A landscape with many valleys, sampled at points; each row gives a point and its height.
From any point a ball rolls to the lowest of the 2 points nearest to it. It stops when none of these is lower. Distance is the straight distance between rows; heights are no part of it.
mudiv height 3.82:  15 -34  -4  -2  -7  21  27  24  22  -6  56 -38 -44  46   2 -17  -3 -38   6  13 -30 -14  37 -12  33
zarus height 8.42: -19  36  16  25  12  19  49 -17  13  11  46  24   0   1  15  17 -16  39  32 -15 -20  -2 -38 -12  20
fulu height 7.43:  13  26 -21  19  58 -12  27  40  32  26  33  -7   2  58  17  41  11   7  37   2 -26  -3  17 -14   0
bekul height 8.09: -48  32 -25 -26 -34 -17 -29 -30 -43   7 -25  26  21  27   6  -9  10 -37 -18   9  34   6   1 -14  14
Zate height 9.02:   8 -70 -13  23  11  -2   2  16 -28 -31 -29  -3 -14  31 -32 -11  -6 -17 -37  42  31 -37 -14 -10 -13
desal height 5.90: -28 -37 -15 -23  49  10 -30   8 -12 -43 -47 -11  -3  49  20  23 -13 -12 -24  27   3  12  39 -24   4
tus height 6.66:  22   4  24   2  68  11  10  38  11  -5  12 -11  25 -17  22  -8 -12  39  17 -21 -45   1 -30  14  12
ketu height 4.98:  28 -35   1 -15  44 -22   1  -5   2 -22  -2  -3  -8   9  -8 -11  -8   5  13  31  28  -2  17  82 -30
Rugu height 2.99:  22  56  16  17  -2 -23 -19  88  -3  17 -25 -17   8 -12 -10  -5 -36  13 -10 -14 -19  31  15 -26   3
Faso height 6.49:  37  14  47  16 -27  -7  27 -15 -15  55   9 -13   7 -11  15 -13 -50  11  46   8 -12 -11  16 -11  30
fip height 6.40: -13 -40  -6 -47  -2   4 -23  13   0 -60 -10   9 -14   8  30  -3  -5  -9   3   3  17 -10  63  -6  19
luter height 0.74: -11 -15  38 -37 -36  11 -30  19 -64   4 -14 -21  19   0   9 -14 -13  -5 -12   4  22 -10 -16  -7 -22
Zak height 2.83:   6 -49   5  18  10  -8  30  28  10   5  29  -6 -52  17 -21 -16 -21 -17 -24   8 -58  -4  -4   0 -16
Betev height 7.10: -14  19 -14  22  26  21   9  66  34  -4  27 -33 -19  52 -20  14 -16  22  -1  -1 -54   9  27 -25 -24
Vizu height 6.05:  44 -62  34 -38   4 -22  -9 -11 -41  29 -43 -49 -33 -17 -22  15   6   5  -4   6  -4 -25  31  16 -45
rad height 6.88:   0  32  24   1 -14 -34  38 -45  24  60 -12  49  15 -14 -15 -24 -38  19  49   0 -35 -11  20   8  16
rovu height 6.68: -21 -22 -27  -6  17  -4 -43   9  16 -19  -9  41  16  -2  49  35  -5 -12   9  28  55  23 -41  -9   3
Sikol height 4.89:  17 -60   4  -9  39  21  -4  20  22 -10 -16 -42 -47  68  19   0 -13 -32 -23  36 -30  13  31 -34  32
gebu height 6.73: -23  37 -25  19  12  25   1  30 -15 -40  21 -29   2  29  -4   6  14   0 -31 -18  -6  19  20 -10 -17
Gokuf height 9.11:  13   6   4  28   6  -6  -2  23   5  20  -5  14 -54 -14  -7 -19  37 -18 -69 -43 -54  33 -71 -14  -9
Tivoz height 3.68:  18  32  13 -29 -30  21 -11  -2 -23  38   4 -14   7   7  27   7  30 -25  15 -23  17 -25  39 -57  28
Vusi height 4.21:  16   1  10  35  13  64 -22 -24  14  -3 -26 -58  -2  17  48  28   3  13 -12  24   1  29   9 -34  12
sud height 4.76: -13   5  30 -47 -22  17 -27 -17  42 -43 -30 -32  40  15  18 -28 -24   5  62 -17  18  -6  23  34  23
Zim height 3.21: -20  25  10   2  -5  27   4 -42  11   3  67 -38  -5 -53 -27 -29  -5  11  19 -42 -40  20 -17  40  45
biloz height 5.18:  42 -13   6 -16 -43   0 -56 -22  34  49 -20 -14 -20 -36  -2  -3  25 -19  39 -12  54 -30   5  10   2
Sofi height 8.52:   4  -8  -1  19 -57  36 -13 -39 -27  -9  10 -45 -20  12 -15 -45 -11 -27 -14  21  44  -2  34  14  12
rileg height 5.37:  -6 -23   5 -39  16  -1 -24 -12   5  -3 -51  13  -2   2 -36 -10 -22  19  -3  30  18  -6  43  21 -43
befef height 2.55:  19  -1 -20  10  -2 -14   9  13  35   3  60 -10   3 -76 -47 -38  26   5  16 -56 -21   3 -54  35  34
Sasib height 4.61:  27 -35 -10 -32   3  -4  -4  -8  27 -61  43  18 -13   6   9 -18  20   5  39  32  68 -22  10  80  -9
tas height 8.59:   1  29 -22  11  42  25  10 -38  30  -2  14  -9  11 -37  -6  14  45  26  10 -48 -28  -6  25  12  10
fimu height 4.05:  60  66  -1  38 -17  -4 -11  50  -2  21   2 -33  -1 -34 -19 -15   3   6 -12  -3  24  29  -6  10   6
Valav height 2.85:   1  23  32 -29 -44  32 -50 -14 -22  -1 -35 -27  23 -59  17 -18  -1   5  -2 -41  11   5   4 -11   8
Pef height 6.46: -40  -1 -17 -18 -22 -11  12 -20 -58   9  -4  33  18  -3 -30  10   8  28 -45  46 -17 -26  19   1 -46
Sivan height 6.71:  26 -22   8 -47   8 -41 -32  20   1 -41 -33  43 -18 -41  17 -25 -11 -11   7 -26  23  -7  46  15  22
zubuz height 8.36: -18  46   2 -23 -36  28   1 -29 -34 -16   6 -14  33  29   1 -38  -4  -7   5  13  32   2  34  24   7
Bivez height 6.18: -39 -30 -41  17 -27  23 -17  17 -13 -51  16 -27  -3  16  -6  24  29 -22 -42   8  22   5 -18 -18 -31
boti height 7.18:  -5  33  -1  -3  -1 -38  41 -11   3  18  -1  69  15 -27 -28 -53 -24  15  -7   8 -20  -2   0  38 -16
fik height 7.46: -33  16 -17  31 -11   0  -4 -18   3  41  -9  50  -6   2 -46 -39 -10 -12 -28   4  -3  -8  -8  -5 -39
fulib height 7.64: -46  35 -40 -43 -17  11  29  15  18 -67  44  39  20 -27   3  43  29   6 -14  15  21  20  34 -22  17
koz height 8.76:  27  41  -4  46  12  24  28 -18  15  -8  21 -26 -36 -49   1  22  31  38 -25 -60 -43  23  -8 -22  31
seser height 8.41: -12  67  -4 -40  35  19  21 -32   9  16  16  -2  32  31  29  12  55  10  34 -32 -21 -11  -3  13  16
rolo height 5.21: -40  40 -27 -14  11   5 -24  52  37 -11  15  29  13 -25  -3  20   5   5  -5 -45 -42  12 -14 -28   2
kis height 8.11:  20  -4  21  51  17  13  57   4  22  -1  26  21  -5 -20  24  14   3  16  24 -58 -13 -16 -74 -46  14
nurep height 8.97:  44  17   0  18 -10 -19   6  23 -15  12  11 -23 -37 -68  -8  15  38  12 -54 -43 -62  39 -11   7   0
buki height 4.73:  47  20   5  23 -46  28 -41   6  34  34  -6 -41 -24 -13  -3 -18  15 -17 -13  18  14  36 -14  -1  25
voko height 8.25: -11  -5 -33  55  24 -21   9 -14   8  33  13  50 -52  32  17  14  -8 -30 -20  -2  -9   6 -19 -52  43
Lanop height 3.46:  52  -9  12   5 -35   1  16  49  10 -14  28 -16  12 -51 -12 -22  26  -3  14 -31  18 -20 -43  15 -11
visiz height 4.77: -38  20 -18  13  -1 -30  23 -29 -40  35  35  44  20  34  23  42  11  -2   6  28  11   9 -73  -4  -3
fizo height 4.26: -22  46  27 -22 -25  29   2 -12  25 -19  14 -54  67   2  -1 -14 -25  30  64 -12 -14  12 -16  39  26
vufi height 7.81:  19   0 -19  35  75 -21  14  31  29  29  -9  27 -38  35  15  18  -1  -7 -13  -8 -24   6   3 -33   7
dedi height 9.56: -25 -79   9 -23 -20  11   8   4  11 -49 -16  57  -1 -32 -11 -20 -19  13 -12  20   4 -41  17 -14 -34
fil height 4.03: -20  -9  -3   4 -16   3 -71 -14  -6 -15 -54 -58   4 -27  21  34   9 -13 -22 -34   2  36   3  -7 -16
vusu height 7.24:  22  34  23   2  29 -21  39  42   1  16   2  30  44  17   8 -27   4   6  33 -31  -2 -25 -52  13   2
deko height 2.66:  18   6  -9  -6 -14 -12  22 -42 -16  21 -16  13   5 -18   0  12  17   5  11  -5  -1 -25  72 -10   7
sila height 3.98:   6 -11 -12  46   0  16   7 -41  26  68  30 -38 -32  15 -21  19  19  -3   7  10 -26  -8   3  10 -30
buru height 4.02:  15 -93  39  -9  -3  -6   9  17  36   0 -38 -11 -36  10 -28 -10 -51 -17   0  13 -24 -20   2 -27 -10
lek height 5.81: -22 -34 -23 -18   8 -30 -16 -13 -38  16  -5  55  23  29  30  21  12 -19   0  56  59 -14 -61   7  -6
Feb height 6.75: -24 -27  19 -19  32 -52   7  15   6  11  -7  68   6   6  13 -26 -49 -28  13  -7 -29   7 -23   6   7
dobo height 7.36:   7   9 -25  62 -17 -33  17 -16 -60  -5 -16  -2   9   8 -13  22 -17   9 -29  32  16  -4  23 -18  20
tefik height 7.86: -27  65  -9  -9  10  35  47 -22 -13 -39  71  14  -4 -16  -5  32  38   7 -15  -7  20  21  20  -9  29
mima height 6.96: -32   3 -38  33 -48 -15  27 -11 -61 -13  10  17  15  14 -59  35  14   3 -42  29  -4 -55   3 -23  15
Guno height 4.78:  23 -78  34  -6 -18 -48 -11  29  38 -12 -21 -25 -30   9 -30 -13 -42 -13  41  -5  18 -24 -13  30 -25
levo height 4.33: -44  68   0 -27 -18 -41   2  57   7 -18 -22  14  35   4  -6  17 -22  14   0 -27 -40  27  12 -27   3
vorug height 5.86: -53  10  11 -39  29  16  -6 -11 -23  -2 -36   3  33  29 -14  -1  -1  29 -21  19 -31   3   3  13 -62
faf height 5.25: -19  -5  -6   2  43 -65  20 -30  15  48 -28  23   4  26 -17  12   3  -2   3 -10 -40   1 -16  35 -35
tuf height 7.16:   2 -34  39 -30  23 -39 -14  -1 -31 -24 -65  49   8 -30  21 -31 -63  -4  -9  -1   6  10  15  -9  17
Zifo height 4.16:   8 -21  -2 -22 -17   6   1  24  29 -59  33  21  21 -38  -3 -23   4   4  29  -8  38 -17 -32  53  -7
sopin height 0.96:  37  27  38 -24   8  16 -29  52 -34  19 -42 -36 -20 -24  -2 -18 -26  16 -37  14 -34  40  31 -13  -2
geti height 3.71: -26   5   7  -1 -25  13  -7 -34  19  -9  40 -30  43 -40 -27 -16 -19  30  39  -9 -21  17 -40  74  -4
bap height 8.73:   8 -49   6  16 -47   1 -41  -4   0 -38 -25 -16 -37  11 -17 -43 -34 -23 -23  35  57  -2 -11  17  -8
Zubu height 7.17:  -2  40 -17  57  -9  24  14  -1 -46 -15  36 -38 -14  17  14  28   2  11 -43  20  12  38 -11 -26   6
bor height 8.64:  -3   7  11  10  34  61  43 -27 -24 -21  36  29   8   3  25 -25   2  28  -4   6 -13 -15   1  12 -10
kiz height 5.44:   9 -19 -11  12 -47  36 -39  57  41 -11   0 -42 -19   2 -14   7  14  -2 -28  30  18  21 -24 -14 -33
velos height 2.87:  41  -6  28 -11  -2  48 -34  25  -4 -12 -33 -78 -12 -12  23  17  -3  32 -16  29  -3  40  27   0 -12
Megez height 6.03:  -3 -23  14   8  25 -75  36  -9 -12 -17 -40  37  33   9  23   4 -28   0  11  -1  -2  12 -39  27 -11
nirov height 8.04: -11  67 -37  -7   5  13  65 -46 -22   7  55  17  14  26 -18  17  65   7 -10  32  41  -3   8  18  -7
Gir height 5.22:   3  32   9  71 -38  40 -10 -34  24  18 -12 -50  11  22   6  16 -26   3  22   7  31  21  -1 -43  25
modo height 9.34: -31 -70  -8   7  15 -10   8 -27 -42 -49 -35  55   8 -12 -14 -16 -29   2 -49  34   8 -21   1  -3  -6
kovik height 5.63:  51 -39  30 -20 -30 -45 -43 -32 -27  15 -45 -31 -31 -32  13   4   5  -3  22  -9  41 -21  29  25  -1
Buzo height 5.87:  13  42  15  34 -32   3  21  -5  23  18   3  -2  44  12  11  11 -37   2  66   8  45   6 -18 -30  34
Tuto height 7.75: -38 -13 -33  -1 -32 -18 -44 -25 -18  48  -9  12 -26  11 -34  -8  13 -45 -28   2   5 -16  18 -13 -15
sovi height 8.22:  24  36 -25  -7  48  21  32 -22 -21  39  46  10  -4  26   6  -1  74   0   1  -6   7 -26  24  20 -17
pide height 7.30: -54  -2 -39 -16  27  17   3  -3  42 -59  13  48  26   2  35  25   8  -5   2   9   7  21   3  -3   6
lobad height 8.72:   6  -4   2  32   9  34  -8  -6   9  25 -25  38 -49  18  13 -39   4 -17 -66  -1 -23  17 -24 -54   9
luru height 3.29: -29 -16  13 -16 -12 -19  11 -17 -90  13  28   9  21  20  25   6  11 -20 -14   0 -11 -14 -38   1  -5
bel height 4.60:  -6 -46 -18  19  19 -31   1 -39 -11  69 -10   0  -7  28 -25  42  12   0   1  35 -18 -25  10   7 -39
tupab height 5.94: -22  10  -5 -43  52 -11 -16  45  31  -8  -8  21  35 -33  -2  23   8  42   4 -10 -52  14 -10  16 -22
kol height 7.68:  41 -13  25   3  23  14  39  26  -2  28  48  33  18 -14  39  -2  22  -4  35  -9   7 -38 -71 -15   4
Gogos height 4.59:  12  12  -8 -13 -52  -5 -37  -6  20   1 -20  -9   9 -15  22  27  18 -46  43 -30  72  -9   5 -40  42
pakel height 5.17:   1 -33  24 -53  10 -28 -21  14  53 -34 -44 -20   8  44 -17 -13  -7 -10  60 -17  23 -29  20  39 -29
meram height 3.35:  12   2 -34  10   6 -14 -14 -49  23  47   9 -20 -27  -4   2  35  18 -25  26  -3   3  11  60  11  16

Where does a ball stop that starts at each point below?
tuf | Zak
Feb | deko
Zate | sopin
seser | luter
mima | befef
zarus | sopin
Vizu | befef
boti | sopin

Call two points neighbours if one is among the 2 nearest of the other. Go from one point of each pair to the other, from neighbour to neighbour, staying as low as possible. Name the highest point that can't be avoided.
befef / deko | Vizu
sopin / befef | dobo
befef / Zak | pakel
